Points on a hilly landscape, in no order, each with its height.
From any point a ball rolls to the lowest of the 2 points nearest to it. It stops when none of these is lower. Distance is the straight distance between rows; heights are no part of it.
ditin: [148 116 100 149 182 64 138 73 85 128 108 91 125 141 145 198 172 137 115 114 111]  h=6.59
mesak: [74 173 174 83 78 143 131 145 158 133 129 133 122 60 133 126 154 139 198 132 128]  h=1.33
lipa: [113 156 133 79 91 182 116 160 158 140 151 120 128 71 101 69 91 143 145 131 126]  h=3.36
dukid: [148 109 137 82 111 163 117 182 136 157 131 113 119 100 81 70 101 132 105 121 147]  h=3.23
tig: [135 132 133 126 123 103 147 95 129 113 111 122 131 110 108 181 104 135 90 125 125]  h=4.15
dovul: [116 88 127 132 99 124 97 199 110 168 132 111 116 85 113 68 88 99 113 191 131]  h=5.48
noku: [122 183 158 115 124 117 180 77 139 90 141 161 142 154 121 195 169 215 170 136 161]  h=4.10
fav: [146 80 125 124 149 136 115 136 149 153 124 104 127 106 70 129 140 140 73 154 95]  h=2.27
lovo: [122 109 157 116 122 107 119 127 120 121 111 113 100 70 151 133 170 123 149 174 168]  h=3.14
Tupiv: [103 192 168 147 89 131 121 104 165 67 134 181 119 137 152 162 127 182 190 109 165]  h=1.73
Tifi: [115 138 131 174 94 139 98 103 204 104 152 204 132 126 177 118 93 130 197 82 101]  h=3.88
nop: [110 155 116 152 88 139 138 85 170 74 133 176 141 154 160 151 79 103 148 95 111]  h=3.20
nonib: [178 114 82 135 191 83 119 62 105 119 152 121 106 123 150 193 190 168 149 104 106]  h=6.58
legu: [103 124 131 113 129 192 132 149 161 105 126 147 160 165 136 124 95 105 105 101 133]  h=3.41
fazu: [124 130 133 128 193 140 100 121 96 137 105 103 140 164 101 136 99 121 54 125 119]  h=7.72
muna: [110 136 141 95 133 135 135 162 123 167 107 87 113 54 130 83 140 96 155 175 129]  h=4.38
Tubu: [194 105 71 159 195 79 94 54 104 133 126 145 93 139 136 168 184 117 127 91 63]  h=7.42
lanab: [137 102 113 82 107 153 131 217 104 195 190 101 113 123 86 58 117 109 110 166 152]  h=6.26
Geno: [146 104 95 118 49 185 116 197 167 170 158 146 125 113 121 50 97 102 146 130 146]  h=2.84
suke: [109 104 153 141 101 116 98 137 155 104 106 114 114 90 155 140 125 102 129 147 152]  h=2.64
Rane: [128 83 131 131 101 127 100 235 106 184 144 142 131 135 108 79 84 145 90 198 123]  h=5.32
Zipe: [132 151 160 99 157 114 108 98 152 106 136 124 109 80 105 159 199 203 165 109 115]  h=4.13
zute: [96 141 113 79 85 141 132 172 106 165 190 86 122 64 77 58 97 97 161 142 125]  h=0.48
sogif: [109 111 124 174 98 136 103 149 133 79 106 135 121 139 157 116 95 97 95 138 150]  h=2.26
torav: [124 157 129 116 171 118 137 88 118 98 121 93 125 129 123 183 168 148 100 76 92]  h=1.75
zaba: [108 186 107 157 138 95 203 72 74 101 104 100 171 176 135 118 155 85 109 153 138]  h=2.05
dok: [129 108 118 126 141 152 113 186 128 171 91 141 155 131 131 125 82 114 87 122 142]  h=4.53
Vope: [135 104 135 150 211 103 110 127 72 166 102 121 127 177 84 136 120 134 55 140 75]  h=7.37
muf: [114 109 82 113 59 163 115 191 125 200 199 148 120 116 163 18 87 83 189 101 145]  h=1.51
keme: [130 135 101 172 112 105 128 115 126 106 97 135 154 180 122 146 67 74 102 134 117]  h=3.30
pum: [125 119 146 101 142 151 126 130 176 117 131 102 132 112 84 149 153 140 118 137 106]  h=2.08
Razif: [136 72 113 104 182 117 102 206 92 179 144 122 141 100 108 118 120 154 64 112 102]  h=5.59
Bal: [115 142 154 88 144 163 130 141 168 109 100 140 134 129 149 132 132 109 130 129 148]  h=3.18
vef: [132 82 109 81 143 147 122 205 98 187 184 110 109 75 87 65 131 135 84 146 113]  h=6.16
latot: [126 100 130 166 139 111 87 156 99 99 81 119 109 133 129 122 95 126 74 148 140]  h=1.62
makar: [137 93 108 155 98 134 122 228 96 178 141 151 149 228 112 106 72 130 58 133 138]  h=4.71
gebo: [129 89 165 104 166 137 100 186 110 158 98 109 100 120 115 105 131 102 99 139 132]  h=4.88
ziza: [124 112 142 71 154 118 110 154 121 182 120 85 122 50 103 89 179 118 152 139 106]  h=4.12
fezi: [158 117 142 112 148 108 179 90 96 79 141 124 107 133 156 159 183 212 164 129 195]  h=5.16
Befo: [124 128 153 135 147 115 130 73 95 93 91 126 138 142 175 155 156 135 122 128 184]  h=3.66
Tesef: [128 124 150 104 131 155 116 185 144 168 100 117 113 94 144 96 107 85 139 151 151]  h=4.62
rege: [90 154 177 118 84 160 113 143 175 118 130 151 116 85 165 110 128 100 194 125 137]  h=1.82
bozi: [176 129 81 168 205 77 142 51 58 159 114 138 123 163 140 152 183 118 106 114 52]  h=8.21
Rure: [106 178 155 142 122 115 132 82 118 71 112 98 127 153 114 166 155 157 113 84 132]  h=0.58
gud: [157 92 123 151 211 92 107 105 74 169 104 146 91 143 123 146 158 145 84 136 70]  h=6.57
rore: [133 90 132 124 154 133 118 197 102 178 108 124 153 154 90 132 104 146 62 118 111]  h=5.04
Fazo: [127 86 111 74 162 154 122 168 114 164 144 113 124 80 104 103 149 148 89 96 95]  h=5.99
mebez: [137 114 131 92 175 107 110 127 122 132 129 105 94 50 117 114 194 142 156 131 106]  h=3.73
pimi: [127 150 151 67 102 142 121 129 129 156 152 93 113 40 81 94 128 153 155 117 114]  h=3.48
Kimo: [109 170 122 175 117 108 165 97 88 122 102 107 169 204 114 103 115 52 95 147 116]  h=1.03
lamel: [128 97 121 107 113 196 124 162 148 141 143 123 161 172 98 120 122 122 71 101 133]  h=3.56
met: [133 120 114 129 100 154 126 194 161 151 97 146 131 122 168 111 87 87 121 132 138]  h=4.86
sital: [78 125 116 100 77 151 135 175 128 144 154 111 120 68 133 55 95 73 164 158 127]  h=0.77
mubek: [114 143 176 86 114 108 147 111 115 111 140 125 81 49 142 127 189 148 194 151 162]  h=3.80
zuros: [129 110 133 106 194 118 118 121 123 106 116 114 103 95 121 141 168 144 99 98 103]  h=2.94
Vuno: [149 94 154 131 194 123 106 146 96 164 77 132 104 113 127 131 154 144 81 151 117]  h=5.47
Zokev: [102 139 168 88 122 155 117 121 166 113 142 121 136 62 118 131 162 145 162 146 137]  h=1.77
pup: [126 118 99 170 72 146 138 111 166 119 118 151 159 163 137 132 54 95 111 101 107]  h=2.81
dubid: [121 160 131 143 185 119 148 79 74 117 102 92 157 169 103 143 132 107 72 116 112]  h=7.97
zeziv: [106 93 140 121 153 121 134 120 119 118 87 124 145 153 139 160 156 113 81 139 133]  h=4.51
sunav: [110 108 133 169 140 96 148 119 77 142 78 121 162 170 120 150 124 94 68 162 108]  h=5.19
fekag: [131 199 132 128 128 138 185 63 119 100 91 123 155 174 144 163 130 145 122 122 132]  h=3.74
pofu: [168 162 108 136 149 76 207 47 61 127 144 75 138 190 130 165 216 164 178 102 131]  h=5.26
lezet: [157 106 99 123 77 160 104 206 133 168 142 126 131 134 103 72 73 128 90 137 161]  h=3.04
mufor: [90 116 87 106 60 156 126 192 122 161 185 119 119 103 126 16 93 65 208 140 123]  h=1.09
kal: [105 202 132 186 84 132 144 85 174 71 133 167 142 185 166 163 128 148 193 120 138]  h=2.20
visu: [165 64 126 121 173 117 75 152 129 180 139 101 96 90 81 122 161 136 92 127 71]  h=1.61
mesek: [129 126 140 97 90 123 144 136 172 110 117 140 138 85 103 155 91 120 127 119 127]  h=3.68
navuz: [129 112 90 159 121 153 125 178 106 150 129 152 170 206 125 106 60 96 68 126 118]  h=4.35
silab: [158 94 86 134 76 182 106 184 185 167 187 156 137 168 133 78 86 104 127 115 144]  h=2.70
zudi: [118 166 168 111 112 99 139 95 136 72 160 147 106 78 146 169 128 170 182 140 173]  h=2.40
Pev: [117 184 154 150 94 125 136 83 120 72 121 126 111 151 156 175 131 179 149 115 172]  h=1.25
guk: [129 147 143 153 126 115 119 94 135 110 95 142 141 165 143 155 84 89 121 121 166]  h=3.79
ninu: [155 135 100 167 195 51 159 55 23 148 101 114 152 179 128 130 186 120 110 146 102]  h=8.81
Vukib: [144 149 147 125 156 124 137 47 140 85 120 132 139 142 109 165 157 167 132 165 160]  h=3.37
gofa: [121 77 108 145 97 124 127 233 112 172 131 162 134 152 125 118 51 123 74 152 129]  h=5.05
Siseb: [119 110 111 174 126 114 93 169 123 147 115 132 164 183 113 146 62 91 78 155 129]  h=3.87
lazu: [107 136 154 151 121 160 104 110 179 94 128 170 105 133 190 123 115 102 183 126 159]  h=2.30
Pab: [112 134 129 144 67 172 91 148 197 139 177 168 111 99 154 64 97 103 213 96 101]  h=2.24
dinis: [152 165 121 134 158 87 185 42 89 112 100 88 138 175 103 158 178 135 138 109 125]  h=4.70
pes: [171 133 99 138 170 95 163 51 94 109 140 92 105 160 146 195 212 195 166 109 127]  h=5.88
pobel: [118 150 166 117 128 140 130 104 152 91 106 157 128 137 170 137 151 127 158 137 188]  h=2.80
liri: [151 117 117 132 155 85 171 56 74 87 109 109 124 166 155 164 156 173 134 139 181]  h=4.63
zugag: [124 103 98 138 63 162 116 175 189 184 205 168 126 116 164 45 94 107 202 76 115]  h=1.97
fir: [136 120 95 193 109 136 105 111 188 82 132 172 131 134 173 116 72 88 167 98 102]  h=3.57
lovok: [130 177 142 114 167 132 137 62 145 88 137 135 130 130 117 175 193 206 154 130 123]  h=3.75
lep: [121 123 115 162 147 66 161 77 84 122 100 94 150 163 134 186 152 118 89 153 132]  h=5.87
Kiga: [137 190 150 131 126 95 200 46 107 92 123 118 152 191 118 181 171 168 163 132 149]  h=4.22
luzek: [142 137 154 97 161 107 140 108 111 90 133 121 85 79 157 146 203 185 180 153 168]  h=4.48
Tovu: [145 133 115 151 86 189 100 150 217 133 173 169 121 144 149 100 64 109 172 89 114]  h=2.41
sozul: [126 135 138 116 125 98 120 96 134 58 140 113 126 88 124 180 146 177 146 128 153]  h=2.92
pagu: [110 196 101 166 115 116 185 76 113 87 94 132 170 184 170 134 123 96 124 130 143]  h=3.02
degik: [89 181 187 108 73 125 143 121 157 98 153 181 110 76 138 151 151 165 192 156 150]  h=1.88
nir: [108 145 135 126 82 143 137 139 190 86 139 180 142 109 129 143 78 120 149 102 119]  h=3.47
Gatiz: [129 107 125 132 105 125 138 126 145 121 128 99 138 151 95 160 97 112 82 100 111]  h=4.54
Litud: [180 98 93 126 193 108 58 118 130 159 137 108 96 88 107 151 154 136 123 103 56]  h=2.86
Saboz: [146 102 93 178 89 166 122 145 200 145 156 164 131 176 143 107 66 96 127 112 109]  h=2.55

For each start below, name the point where the ball stops.
lanab | zute
pup | zute
fezi | latot
lipa | zute

Call two points neighbours if one is among the 2 nearest of the other. Go from one point of each pair to the other, from neighbour to neighbour, staying as low as possible. Name the highest point that can't be avoided.
mesak / visu | fav
zute / Kimo | keme
dok / nop | met
